Points on a hilly landscape, in no order, each with its height.
From any point a ball rolls to the lowest of the 2 points nearest to it. It stops when none of these is lower. Distance is the straight distance between rows; heights are no part of it.
vir (h 447): [  7  -3  14   9   4 -16  -3  44 -40  -3  11  32  32  -4  -7  10 -21  -2
 -11  15  -2  16   7  -5   5 -17   2   0   1   1   6  14   5]
Gemiz (h 262): [ 13  23  -6 -40 -23   8  14  -2 -30 -18 -37  12  15   0  11  15   6  22
 -38   4  21  28   8   5  -4  23  19  -8  20  -3  11  20  -4]
Mig (h 208): [  3  14 -16 -14  30  -7   7 -23   6 -19 -18 -10  18 -11 -19  -6  -6  19
   1 -36   6   9 -17 -16 -14  -8 -14  -6  -4  -5   3   1  -2]
laf (h 197): [ 15  33  -5 -22   4   3   3 -27  -9 -35 -16  11  -8  -3 -16   0  -4  14
   2 -25  -9  10   4  -5   9   2  -8  -6  18   5  -4   8  -5]
Gik (h 131): [-13   4  -6  -4  -3   1   7  -7   5  -8 -15   7 -19   9  11  18   0 -18
   0  -2  -2 -27  15  35  -1  -6 -27 -22  -9   2   5  -6  21]
rozov (h 216): [  0  -5 -16  13  -4   2 -17 -37 -19  -3   6  -3 -18  -6  26  17  -7  -4
   3 -23  -7 -12   6  22  -2 -11 -28  -7  -7 -19 -18 -20   1]
voku (h 288): [ 15  14   4  -1 -12  13   4  40  -6   1   9  10 -19 -12 -19 -13  15  -5
 -18 -13   0   7   4  -3  10  15  10  17  30  12   6 -10  10]
teba (h 176): [ -9 -15  13  34   9   1  -6  23  20  22  -7  -8   5  -4  -5  11   6   3
 -15  -3  -5 -12  -6  -6 -10   3   6   7 -13  17  15   1   8]
sagad (h 546): [-15   9   1 -19  25   8  -1  14   9   9 -11  21  13   5   2  40  20 -18
  -3   7   3   8   3  28   9  -9 -12 -20  -6  15  26  -3  14]
Los (h 491): [  7   6  16  -2 -15 -19  10  29   0 -21  11  42  23   4  -8  15   4  -8
 -14  11   8  11  -9  18  10 -18  27  26   2  11  10   1  29]
bubob (h 68): [-17  25   6 -18   6   2  12   3 -20 -20 -21  26 -12   4   8  21 -19 -19
  -3   1 -15 -16   3  17  -9  -5 -26 -22  -8  -2   0   5  28]
Mosud (h 409): [ 16   2  -9  -7 -27 -10  21  -4   6 -39  11  -2  -4   1 -14 -16  20  21
 -11 -18   7   8 -13 -18  23 -11  24  30  34 -10 -23 -21  11]
mubef (h 191): [  7  25 -20 -21  -7   3  -8 -35  47 -10 -11  -2  17  -2 -15  -5  18  -4
  19  -3  26  31  -4 -15  -2   4   8  -3  15   5   9  25 -30]
Duba (h 602): [ -9  -2  -8  34  -2 -12   1 -49  29  -1  10 -21   2  -1  10   1  -2  -2
  23   0 -10 -25  -6  -8  -6  -9   4  17 -27 -10 -10  10 -29]
zesu (h 443): [ -9 -27 -14  25  -8  -3   8  39  -4  27  15 -24 -14 -17  -9 -22   1  -8
  10  -8  20  -9  30   4  -6  15 -21   3  -5   2   6  -3  -4]
zopi (h 169): [ 18  34  -7 -11   6   3  10   6 -28 -32  -4  14  -6  -7  -9   3 -20  -5
 -11 -22  -9  -3   1 -10  16   2  -8 -14   8  -5  -6   5   4]
Rivog (h 430): [ 23  -9  -6  13  -1 -11   3   1  -9 -14  13  -5  -6   2 -13  -7   7  15
  -2 -19 -10   0 -13  -8   9 -27  14  36  24  -5 -11 -29  13]
mazal (h 248): [  8   6 -12   2  27 -11   0 -14  -5 -18  -2   5  13 -10  -4  14   4  22
  -1 -35  -3   5  -3 -13 -10 -23  -8  16   3  12  16 -13   3]
Gul (h 227): [ -9  11   7 -18 -14  10 -23  16  21  11 -20   6   5   1   2  13  18 -12
 -19   2   9  23   6  -4  24   4  16 -17  -6  17  -1  17  -6]
buti (h 485): [ -2 -45   6  25  11 -10  -5  32 -18  42  13 -26  -5  -8   2 -29   6  12
   7  16   0  -5  13  -8  -3   3  -9   9 -11   7   8  -3  -6]
doro (h 378): [ -1  -5 -22  17 -21 -15   0 -11  -9  -6  29  -9 -27 -14   8  -2  17  -5
  11 -24  18 -16  12  18  16  -9  -9   8  -4  -5  -5 -11  14]
Mus (h 428): [-17  12 -14 -17  22  -4 -18  -1  -1  -2 -27 -14  27  -1 -10  26  -3  -2
 -10  -2  -4   3 -27  -1 -11 -11  -6 -23   2   4  22   6  10]
Gepu (h 475): [ 17 -16   0   3   7  -9   0  12 -53   3  33   0   2   5  -3 -24  10  13
  10  20 -20  -5 -10 -12  15 -26  14  37  28   5 -28 -35  -7]
fot (h 567): [-12   4 -16  -4 -15 -17 -13 -34  24 -10  -7  -5   0   2  16  -2   8  -4
   8  11 -10   5  -6  -5  -5 -12   3  13 -24  19   8  22 -12]
meke (h 421): [-28  18   5  16  19   7  -6 -12  35   1 -25 -13 -14  -5   3  20 -15 -11
 -12  16   3  -9   0   9 -27  25 -43 -38   2  12  16  16  17]
Lono (h 275): [  5 -18   0  23   8   8  14 -26   8   8 -11 -34 -15   2   8  22 -17   1
  16 -11   0 -18  10  14  -4  23  -1 -35 -20 -44   8 -29 -17]
keb (h 470): [  9  -7  15   6 -13 -16   2  57 -26 -12  18  39  32  -2  -3   2 -26  -6
 -19  24  11  26   3  11   0  -9  13  21   5   2  13   4  17]
Vivof (h 297): [  9 -14   6  11  15  -9   2   3 -37  24  27  -3 -14  -2   7 -62   0  25
  -3   4 -13  -1  -7 -31  -7  11  12  34  -6   2  -1   0  -5]
Moz (h 257): [ 11  23  -2 -58  -9  24  -5   5  -1  -2 -31  22   2  10   5   5  37   6
 -23   6  17  31  -3  16  13  25  -2 -20  17  22  -4  14  15]
Vule (h 317): [  7  -6 -11  30 -13 -24   9  11  20   3  36 -10 -13 -20 -18 -28  10  -8
  14   6  16   0  -7  -7 -13  18  21  33   8  -5   0   6  -1]
Kudi (h 195): [  0  -2  -9  -9  12   4 -11 -46  55 -11  -2  -3  23   5   0   0   1  20
   4 -18   8  22  -5 -12  -7 -28  -6  19   6  -3   9 -15 -40]
muvo (h 211): [-11  -9  11   4   6  17  -6  46 -13  16  -6  -1   8   5 -13  21  -1 -22
  -2  -3  14  -5  12   5   8 -13  -7 -29   5   7  -1  -2  12]
bug (h 334): [ 16  -8   6   1   1  15  -2 -16   0  -6  -2 -12  -2   6  -7  15   1  -3
   8 -14 -21 -19 -14  -9  24 -32  18   4  11 -12 -17 -18 -16]
feruk (h 300): [  2  38  -2 -33  -7  12  -5   8  -8 -16 -25   6   3  -9  -1  -1  -2  12
 -17 -13  17  24   0  -8  -5  28  11 -18   1   8   3  26  -2]
Bon (h 347): [  6  -6  10  20  28   7   6 -28  44  14  -6 -22   0  -7 -12  20 -23  -9
  16  -4   7 -24   1   1 -14  15  -1 -20   6 -29  26  -2 -22]
zek (h 307): [  7 -14   8  22  12  16   4 -11  -4  16  -1 -21 -12  -1   0  13  -2  -4
   7 -13 -19 -22   1  -5   5 -11   8  -3 -12 -12  -7 -17 -20]
Kenad (h 508): [  2  -1   7  13  -5 -21  -4  33  -1  -6   3  21  22   3  -3  22   6   0
 -25   9  -4  -1 -14  11  -2 -23   8  17   0  12  18  -4  22]
lagob (h 183): [-23  -8  11  -4   6  17   4   2   9  10 -29  -2 -17  20   3  27  -5 -28
   8  10  -7 -14  13  26  -3  -7 -31 -46   1  -1  -2   0  14]
dedon (h 617): [ -3 -22   6  42  -8 -13 -13 -41  21  11  17 -30  -7 -12  16   3  -5  -8
  11  21  -9 -32  -8   2   1 -10  14   9 -18 -19  -9   4 -26]
Kini (h 109): [-18 -10  15  30  17   8 -10  46  -1  14  -6   6  12  -5   4  26  -4   4
 -17   3  -5  -2   5  -9 -21   8  -7  -4 -16  25  10  -3  18]
gal (h 234): [ 17  31 -16 -65 -14  20   8 -18   1  -7 -22  12  -8  17   0 -10  34   3
  -3  13  13  37 -14  22  19  25  -2 -17  25  17   7  16  -5]
Pesad (h 285): [ -5 -23  12   5  43   5 -15 -42  14  10 -20  -2  19  18   8   4 -10  20
   2   4 -22 -10 -28 -21  -9 -27   1   1  -5  -2  15  -7 -11]
Mevor (h 166): [ -6  29 -14 -23  13   1  -2 -25   1 -24 -26  -3  -8   1 -16   3  -7 -11
   5 -18 -14  -4 -13  -4 -13  -4  -7  -7   4   3   3   1  -5]
lirug (h 278): [  8 -21   0  32  -8 -22  -7   6  23   8  17 -16  -7 -16  -9 -26  13   8
  -5   2  12  -2 -21  -3  -4  -5  29  34   1   5  -1  -1  -6]
sikom (h 123): [  6  22  -6 -16   1  -3   7   1 -33 -24  -5  24  -7   4  -1  15 -26 -18
   6  -7 -13  -7   2   3   0 -14 -20 -21  -1 -10 -18  -1  18]
bini (h 289): [ 13  -6  -1  13  44  -8  15   1 -28   5  -1  12  -2  -8  -2  10  -8  19
  -3 -14 -20   2  -6 -20 -12 -16  -2  22  -5   7   4 -13   3]
sak (h 238): [-13 -19   4   9   2  16  11 -16  12   8 -21 -24 -17  11   2  33 -13 -18
   8  -1 -10 -25  15  23   6  13 -13 -41 -19 -27  -2 -17  -5]
tepam (h 141): [ 13  14   8  -4  15   5  -7  38 -28  -5 -11  13  15  -4 -29  12  -1 -12
  -5  -6  -1   5  -8  -4   0  -5   3 -13  20   1  -4 -11  13]
Safa (h 254): [-12  12 -24  10   2   2 -20 -54  -8 -15  -1 -13  -8   0  13  10 -16   9
  22 -22 -19  -5  -6   0 -10 -13 -25   7  -2  -5  -8   0  -7]
Kon (h 382): [ -5 -27  13  -6  17  -2  -2  20 -47  27  25  -7 -20  12   9 -51  13   3
  15  28 -33 -18   4 -13  -5  -6  -7  28  10   8 -16 -22 -13]
saza (h 311): [  2 -12   9  27  24   4  18 -47  28   3 -14 -29 -12  -2   7  26 -29   5
  25   7  -1 -14   4   3 -21  29  -5 -37  -3 -38  10 -16 -25]
Mut (h 236): [ -5  -6   1 -13  18  -3  -8 -28  36 -10 -27  -1  17   9  -4   4  -3  17
  -7  -7 -11  12 -17 -10 -19 -25  -4  10   1   5  17  -3 -20]
dal (h 277): [ -4  27 -23  -6 -14  10  -9 -59  12 -22  16   4 -15  -6   5   1  -2  -2
  28 -26  -7   2   3  13  -7  -4 -23   2   9  -9  -7   0  -2]
Bubaf (h 433): [-12  10  -7  -6  36  13   4 -10  45   6 -10 -14  11  -6 -20  28  13   0
   0 -19  20  -2  -7  14  -2  -4  -9  -6  -2   1  33  -3   5]
kani (h 538): [-44 -40   1  -4   5  -2  18  46 -42  21  29  -7   7  14  18 -36 -26  12
  14  20 -18 -21  32 -16 -22  20 -26  23 -12 -12 -12   1  11]
ripu (h 529): [  0  15   4  -3  13 -10  -1  18   9  -8  -7  32  17   2 -10  32   5  -4
 -24   8   5  -1   3  25  -6 -17 -11 -10   9  10  30   1  31]
gekid (h 287): [  2  -2  -8  12   3 -26  -2  -1 -33 -19   6  10  16   0   9  -3 -19  14
 -11  -4  -8 -13 -14  -7   3 -18   7  32 -16   3   6   5  10]
Mopu (h 576): [-21 -42   8   2  17  -4  26  20 -51  18  26  -7  -8  21  28 -41 -11  25
  21  33 -30 -23  20  -1 -30  21 -23  25 -24   4  -5 -24   1]
nore (h 411): [ -6  -5   0 -17  19   4 -11 -19  59   1  -1  -9  15  -9 -12  18  14   6
   5 -22  18   0  -4   6  12 -13  21  -1  12 -11  35  -5 -29]
tuve (h 406): [  0 -11 -11   2 -15 -16   5  28  -4   9  23  -9 -24 -15  -2 -14  14 -15
  -6 -19  18  -6  15   8  12   3  -9   3   2   6  12   0  19]
fipu (h 459): [-17 -37   9  15  -2   0  18  34 -14  24  23 -26 -16   4   3 -27  11   1
  19  19 -27 -25  27   2 -20  14 -10  26  -4  -3 -22 -34 -16]
leto (h 424): [ -6 -50   4   6   6   3   7  15 -36  31  29 -31 -12  10  19 -38  22  15
  28  23 -22 -18  24   5  -7   7 -18  30  -2  -3 -23 -43 -26]
Ped (h 484): [-15   3  -7 -22 -13  15   6 -44  55  -8   4 -18 -17   9   2  -6  -2 -26
  27   1   4 -10 -19  24   9  -5   8   4  10 -11  20   2  -9]
Gipof (h 333): [  9   5   6  29  24  -2  18  16  -8   6   8   2 -10 -21  -6  -6 -11   9
  -3 -15 -12 -10   5 -12 -26  15  -8  19 -11   7   5   1   7]
Toziz (h 341): [  8 -22  16  -4  16  -4  -9  -3 -29  20  34 -13 -16   7   6 -68  23  13
  18  28  -7  -7 -18 -15  -6   9  20  41   6  16 -13 -13 -13]
boni (h 483): [ 33  -9   6   8  -7 -14   8  27 -55  -7  31  15   5   1  -6 -16 -12   3
   7  20 -31  -6  -1 -21  16 -21   8  24  18 -12 -30 -18  -7]
ros (h 453): [-17  25  -2 -32  14  27  -9 -18  51  -4 -13  -5   7  10 -10   3  17 -12
   2   1  19   0 -19  29   4   5  -4  -9   4  13  31   7  17]
ved (h 683): [  5 -22  -4  51  -3  -8  26   4  -8  36  32 -17  -8  -4   1 -11  -6  -1
  30  20  -7 -16  30 -10 -19  42  -3  -5 -40 -22 -18 -15 -19]
Zab (h 537): [ -5  -4  -9   9 -26 -22 -17 -38  34   2   7  -8 -25 -14  11  -6  11 -29
  16  10  17  -6   5  17  13  -8   0  -9  -7  -6  -7  15 -13]
simo (h 267): [ -1 -11   8  20  17   8   7  23 -19  17 -17  -6  -8   2  -4  16  -5 -10
   5  -8 -12  -8   2  -6   4 -11  -6 -19  -4   3 -15 -11  -3]
Dubif (h 193): [ 26  18  -3 -24 -18  -5   2  23 -21 -22 -12  20  24   3 -18   6  11  -5
  -6   9  12   9  -8   5  14 -15  17 -10  27  -5  -6   0  16]
zeren (h 553): [ -8  -3  -9  -6 -32 -23 -19 -43  24 -14   4  -1 -25  -5  16  -1  13 -10
   7   6   2  16 -11   6   2 -23   5  13  -6  14 -10   2 -17]
Misel (h 585): [-15   5  -8  24  11 -19 -12 -38  28   5 -15 -20  11  -3   3  -1  -6  -1
  17  10  -8  -9 -14 -16 -16  -3  -2   8 -21   6  11  23 -17]
sim (h 352): [ 12   2 -24  27 -16 -21   0 -25  13 -11  29 -10 -13 -24  -6  -4   6  -8
  21 -17  17  -8   0   7  -5   7   6  17   5 -14  -3   4   7]
leki (h 455): [-28   3  -8   3  10  -5 -21  -9  27   0 -18 -32  13  -3  -8  10  -7  -8
  -1   8  11 -14 -20   6 -12   1 -12 -22 -11  -1  33  13  10]
Bim (h 701): [ 11 -21  -9  43  11  -1  29 -11 -28  25  40 -13 -21   5  14 -31  -7  21
  29  19 -21 -22  10 -10 -29  33 -10  11 -29 -17 -21 -23 -14]
sir (h 410): [ -4 -15  13  22  24 -23   8  28 -47   8   1  18  25  -7   5   9 -31  -4
   2  22  -9  -2  10 -10  -1 -19 -19 -16 -10   3 -12   8   6]
goze (h 160): [ -5   5 -17 -38   8   1  -2 -37  58 -16  -9  -2  23   3 -12  -8  23  12
  -1 -16   3  45  -2 -11  -9  -8   7   7  15  -6  19  -4 -35]
Dogab (h 291): [  2  27  14 -48 -15   5  -5  14 -16 -14 -20  34   8  20   6   8  -1  -9
 -26  13  13  32  12  17  11   4  -4 -22   3   9   0  23   8]
begi (h 648): [ 13 -32   4  51  -7  -6  -6 -34   0  29  62 -30 -12  -2  25  -7  -1   4
  19  19   1 -28  11   3  -2   3   7  10  -9 -30 -36 -22 -30]
delen (h 264): [ 12 -27  14  25  -2  16  29  18  12  29   6 -14 -25  -1  -3  -2  10 -10
  17 -12  17  -7  52  16  10  18 -13 -20  -5  -8   1 -15 -17]
mavo (h 332): [ -9  29   1 -12   2  17 -13  -8  14  -2 -22  -1  -4 -13 -18  -2  -5  -9
  -1 -10  19  10  -3 -11  -9  26 -14 -26  -4   5   2  28   6]
fefas (h 165): [  7   2   9  -2  -3  -5  16  21 -37 -15 -16  10  29   7  16 -11 -19  34
 -23   0  -4  11 -15 -25  -6   5  43  28 -18  -2  -1  17   5]
Mafa (h 309): [-14   6   8 -25 -16  16 -14  26   5   8  -2  24 -10  -2  18 -13  21  -9
   0  -4  32  20  12   5  31  18 -12 -16 -16  25 -13  31  18]
Luzo (h 632): [  0 -31   4  42 -10  -4   0 -25   6  23  25 -28  -8  -7  24  -3  -1  -1
  20   4  -1 -29  16   8  10  -3   6  -3 -26 -18 -21  -9 -27]
Tolet (h 310): [ 21   3   2  13  -7  17  12  -2  15  13  18  -1 -34 -11   0   2  19 -19
  16 -16  11 -16  34  10  20  20 -11 -13  10  -7  -5  -7  -8]
Rimiv (h 223): [ 22   6   7 -33 -37   9  17  24 -34 -10 -22  17   5   2   8  13  14  20
 -42   8  27  30  14   7   7  26  24 -11  31   4  -6   8   3]
Lotav (h 713): [  7 -14   0  34  15  -6  22 -13 -33  17  49   2 -19   0  21 -46  -8  24
  23  19 -31 -22   8  -7 -32  24 -12  39 -20  -2   9 -21  -7]
pelif (h 469): [-23 -10  -9   9  14  -4 -12 -30  22  14 -15 -36  -8  -3   4  18 -12 -16
   6  16  -5 -12 -12  13 -11   3 -16 -36 -12  -7  33   8 -10]
keso (h 207): [-12 -25  18  14   3  10  17  32  22  32   4   4 -21   0   0   0  22 -10
  14 -10  21  -3  46  10  13  14 -22 -12  -7  13  -4   2   6]
fubeb (h 177): [  9   2 -16  10   9  -3   9 -12 -28 -12   0   6 -10   0   9  20 -15   1
   5 -12 -26 -22   6  19  -8 -16 -23  -8  -1 -16 -16 -24  13]
Lobis (h 377): [-22  26  -2  -9 -28  -2  -6  -5   9 -14 -13   9  -7  -4   8 -10 -13 -13
 -11   0  -5  -6  -4   0  -1  15  -2  -4 -23   8 -11  35  17]
rud (h 408): [-10  12  18  -4 -22   2   4  29  -9 -21 -10  18  -4   3   7   0 -11  -9
 -16  -7 -12 -11   4  -3   9  -1  13  10 -16   2  -4  14  18]
pon (h 214): [  6  23 -15 -46  -9  13   2 -38  30  -7 -20   0   0   9  -7  -3  30   2
   7   0  13  33 -11 -11  18  18  16  -9  24  10  15  16 -21]
Fub (h 328): [  2  16  26 -27 -26   3  -6  45 -20 -21  -4  51  27  12   8   9 -17 -11
 -13  25  29  30   8  12  15   2  -1 -19  -1  -5  -8  25  23]
Tudan (h 104): [  3  -2 -12 -17 -15 -17   5  -4  13  -9 -22  -1  16   8 -12  19  21  10
  -9  -8   4  11 -20   0   7 -21  28  14   7  -6   1  -5  -3]
davu (h 468): [ -5  12  -2 -56   0  19  -6 -32  40  -2 -11  -8  -7  21 -10  -6  11 -23
   7   0  11   8 -27  30  17  -8   8 -12  20  -3  18   1   3]
Kug (h 358): [ 14   4   2  17  11   0   3   9   8   8  -1   1   6 -14 -12 -32 -11  24
  -8  -9   2   2 -16 -23 -23  10  11  25  -1   7  10   5   2]
poza (h 258): [ 22  24   7 -27 -16  10  17  29  -8 -14  -4  25 -10  -3  -9  -4  27   7
 -19 -10  10  15   7  -2  28  23  13   5  26  15  -3   0  20]
pabak (h 130): [-18  -7  13  18 -16  25  -3  41   9  18  15  10  -6  -8  -7 -11  11  -9
   1 -11  21   9  33  -4   4  13 -12  -1  -5  29  -9  17   6]
Didu (h 225): [ 20  37  -4 -33  -6   7  21 -13   6 -31 -18  21   1   5  -9   0  22  13
  -7 -16   3  17  -1 -13  25  20   4   3  29  13  -6  15   1]
pinim (h 501): [-10  -1  -6  -9 -15   6 -12 -57  43  -5  17 -20 -17  -2   6   3 -26 -28
  37  12  -3 -15  -5  23   0  -7  13  -6  15 -29  15   2 -23]
Lefe (h 336): [ 16   3  -2  25   6   7   5 -17  14   9   8  -9 -19 -18  -7   7   3 -13
  18 -24   1 -21  14   4   3   9  -7 -12   7 -15  -1  -7 -16]
rere (h 454): [ 28 -11   4  -3 -16 -13  -5   5 -26 -12  33  -5  -5  -1   4 -22  10  32
 -10  -2 -24  14 -17 -18  16 -19  21  39  40  -4 -29 -40  -2]
mokes (h 461): [ 17  -4   7  10  -1   3  12  29 -40  -2  11  14   2   5  -4 -12 -15   1
  -4  -2 -30  -9  -5 -20  10 -12  16  23   2  -5 -20  -3   6]
tuvab (h 380): [ 14  -6  -3  11  25   5 -11 -31  52   9  -2 -14  14 -10 -14   6 -15  -1
  17  -8  18 -11 -10  -3  -1  -5   4   0  21 -25  23   0 -32]
Mup (h 213): [ 25  15 -15  -4 -13  -6   9  -7 -25 -27  21   9 -11 -18   2 -16  -8  10
 -12 -25 -15  -4   3 -13  14   0   3  19   5  -7 -13  -1   0]
tif (h 167): [ 16   8   9 -20 -28  10   0  41 -39 -15 -18  14   5   4   9 -10 -10  14
 -35  -4  17  24  19  -1   8  23  19  -5  12   1 -13  10   9]
naseg (h 401): [-13  14   2 -16   6   0 -27  20 -14   1 -26  -1  25  -2  -3  13 -11  -4
 -23   6   6  18 -11   0  -5  -3  -3 -29  -8   6   3  15  18]
nel (h 418): [ -2 -28  -2   6   8 -19 -21  29 -22  21 -10   3  22   2   1  -1  11   3
 -26  10   1   7  -8  -6  10 -19  10 -10 -13   7  12   4   6]
bulim (h 385): [ 21 -16   2  -6 -23 -11  -3 -20  12 -11   5 -20  -2  -5 -13  -8  16  30
 -19 -17   4  11 -18 -19  26  -8  32  22  27  -9 -22 -23 -16]
Luker (h 270): [-12   0  19 -12 -25  22 -19  37   1   8  -4  19  -9   6   8   7  20 -10
  -6  -4  25  19  21  -7  25   1   7 -12  -3  24 -18  18  11]
nuva (h 370): [ -9 -28   3  25  10 -18  13  15 -40  10   0   8   5  13  15   8 -20   3
  -1   7 -20 -15  31  -5   2 -19 -20  -9 -24   3 -18  -2  11]
zepi (h 321): [ 19   1  -7   9   5   9  -1  35  12  12   0  -4  -4 -10 -18  -9   9   8
 -10 -23  -2   6  -4 -12 -12   7  15  23  16   9  11 -11   4]
par (h 187): [-17  -2  14   6  -6  24 -25  49  -1  11  -8  16  15   3  -4  28  -2  -7
 -11   2  16   2   7   5  -6  -1 -13 -24  -4  26  -1  -5  31]
Tesa (h 463): [-22  14  16   9   7   7   9  34 -31  -8 -15  27   6   1  -3  23 -33 -11
  -4  11 -16  -8  -4  -4 -14   1 -10 -22 -13   0 -17  10  26]
zal (h 235): [  8  29 -13 -32  -7   5   5 -47  34 -28   5   3 -17   7   0 -16  31   1
  31  -9  16  21 -16   5  30   6  -5   9  25  10   3  12  -7]
Zipa (h 365): [-10  47  10  -2   8  28 -14 -15  38   3 -15  16 -16  -4 -13  -7 -10 -12
   6   9  27  -6 -11  10 -29  40 -23 -31  -2   5   1  32  20]
suvu (h 381): [-18 -28   8  12  28  -8 -22  12  -7  26 -15 -11  22   5   4  26  11  -8
 -19  25  -8  -5 -14  -4   5 -26  -7 -18 -13   9  14   9  -8]
vopas (h 251): [ 23   3  -8  19  -6  -9   5  -6 -28   0  25   9 -13 -17  10 -37 -14  21
  -8 -10 -13  -3  -8 -21  -2   9   1  23 -12  -9  -8   2  -5]
nanug (h 518): [ -3  -6 -11  10 -21   1 -21 -54  30   3  16 -15 -19  -4  13  -2 -11 -26
  23   5   1 -20   2  20   3   3  -7 -10  -1 -31  -2  -2 -23]
fiso (h 188): [  2   0   0 -19 -29   2  -5  18  11   3 -10  -5   5  -5  -5  13  37  12
 -28   3  22  30   4  -1  18   8  43  -6   3  10  -4   1  -4]
Zega (h 452): [  9 -33   7  12  13  -8 -17  33 -12  26   1 -15  12  -8  -4 -19  14   9
 -12   3   1   3 -15 -10   7 -13  16  17   0   8   6 -11  -6]
Folo (h 359): [  8  -6  -1  -9 -13   2 -10 -22   0 -14 -12 -17   7   5  -6  -6   2  15
  -3 -15 -11   2 -21 -22  25 -34  29  21  20 -22 -36 -16 -20]
sapu (h 495): [-25 -34  -6   8 -11   3  24  51 -22  28  26 -14  -9   7   7 -24  -1   3
  10   7 -17 -19  31  -5 -11   1 -19  17 -12 -10 -15 -16   4]
foge (h 232): [ -4   4  10   4   8 -22   3  29 -29 -22  -4  13  33   8  15   5 -33  14
 -20  10 -11   0 -13 -15  -5   2  19  21 -19   4  19  18  22]
Seko (h 446): [-21   6  -2  -3  20   2  -2 -23  25  13 -15 -25 -18  -4  -1  16 -27 -21
   7  22   0  -1   0  18 -28  22 -33 -45   0   1  20  10  -1]
vap (h 142): [  6  -3  -4 -15 -23 -11   0 -10  36 -12 -12  -7   2  -6 -15   1  28   8
 -19  -9  23  16 -24   2   5   2  34   7   9  -3   1   7   1]
bub (h 345): [-21  24   5 -10 -14  13  -5  10   0  -1  -4  25 -19   2  14  -4  -6 -18
  -4   0  18   1  17   1  13  21 -23 -20 -26  18  -6  33  19]
zuf (h 432): [  2  19  14   7  -6   5  13  30 -22 -16 -10  27  15   7  -9   5 -26 -10
 -16   3 -20  -4  -3 -10   0  -6  17  10 -13 -10 -19  11  23]
pasa (h 366): [-13  18  13 -11  -4   8 -23  38 -19 -11  -8  35  39   0   2  29 -25  -9
 -22  23  16  26   2   3  -7  -1  -7 -33  -4  12   6  16  27]
kipub (h 132): [ -4  25 -16 -53  15  16  -1 -20   5 -18 -24   0   3  17 -22   9  -1 -19
   8  -9 -10  29 -10   1  -6  -9  -8 -23  18  17   8  -1  -4]
toz (h 335): [  2 -26  11  24  30 -14  -7 -10 -12  20  -9  -5  15  15  15  11  -1  20
  -6  11 -17 -15 -20  -7  -2 -32  -8  -3 -15   8  11 -16   5]
Moga (h 663): [ 26 -23  -7  57  -3  -7  11 -13  -5  34  53 -25   1   6  18 -13  -3  -3
  31  26  10 -21  27   4 -13  22   6  -2 -15 -35 -37 -29 -29]
vanuz (h 256): [  5  29 -22 -23 -14   3  -3 -71  32 -19  26   3 -13   8   0  -9   6  -4
  35 -15  14  20  -6   3   1   2 -19  12  25  -3 -10   5   0]
papab (h 326): [ -4  -8   2  12 -12 -32   5   6 -36 -10   9  20   9  11  20   9 -20  -6
 -10  13 -23 -17   2   4   7 -33   0  14 -22   8  -9   1  13]
Tapok (h 391): [-30  33  14 -10   3  29  -6 -14  31   1 -15   8  -9  12  -2   5 -14 -20
  -1  17   8   1 -13  13 -21  28 -32 -34  -7  27  12  22  34]
veleg (h 226): [ -5 -12  -9  14  -3 -16  -9  10  27  13   4 -12   4 -11  -7   5  14   1
 -14  -1  10  -9  -9  11  -6  -6   5  12   0   6  20  10   9]
nozo (h 63): [  9   6  -6 -34  -1  -6  -8   1  13 -10 -25   9  34  11 -13  22  13   3
  -7   4  -5  21 -14  -5  -2 -33  22  -5  12   1   2   1 -17]
Fidom (h 105): [-11  26  -7 -57   0  12  -3 -10  13 -14 -27   5  26  18 -21  15  10  -3
  -1   3  -4  30  -8   8  -7  -8  15 -13   5  12  17   1  -2]
lano (h 92): [ 11   5  13  -4 -30   5  12  35 -30 -14  -5  10  10   0  15 -11 -17  20
 -40  -2  10  22   5  -7   0  26  40  25 -12  -2   1  15  -2]

For each start below, name the point where the ball stops.
Kenad: lano
Seko: lano
mokes: nozo
Bim: bubob
buti: Kini
naseg: goze
pinim: bubob
dal: bubob
Gipof: nozo
zepi: nozo
Luker: nozo
tuvab: bubob
rere: Kini
Lefe: Kini
Zega: goze

Call two points neighbours if one is among the 2 nearest of the other. Go from one point of each pair to the other, from neighbour to neighbour, staying as low as possible. Name the highest point that can't be avoided.
lano, goze: pelif
bubob, goze: dal
Kini, tepam: muvo
bubob, nozo: laf
pabak, nozo: Luker

Write out the way that a ball takes from each point below.
leki: Mus, naseg, pasa, Fub, Dogab, Moz, gal, pon, mubef, goze
ripu: Kenad, Los, keb, vir, sir, nuva, papab, gekid, foge, fefas, lano
nanug: pinim, Ped, davu, ros, Bubaf, nore, tuvab, Bon, saza, Lono, sak, lagob, Gik, bubob
Gepu: rere, Rivog, Mosud, bulim, Folo, bug, zek, simo, muvo, par, Kini
boni: mokes, zuf, rud, Lobis, bub, Mafa, Luker, Gul, fiso, vap, Tudan, nozo
sapu: fipu, leto, Kon, Toziz, Vivof, vopas, Mup, zopi, sikom, bubob
Kug: zepi, voku, poza, Didu, laf, Mevor, kipub, Fidom, nozo
pelif: Seko, meke, Tapok, Zipa, mavo, feruk, Gemiz, Rimiv, tif, lano
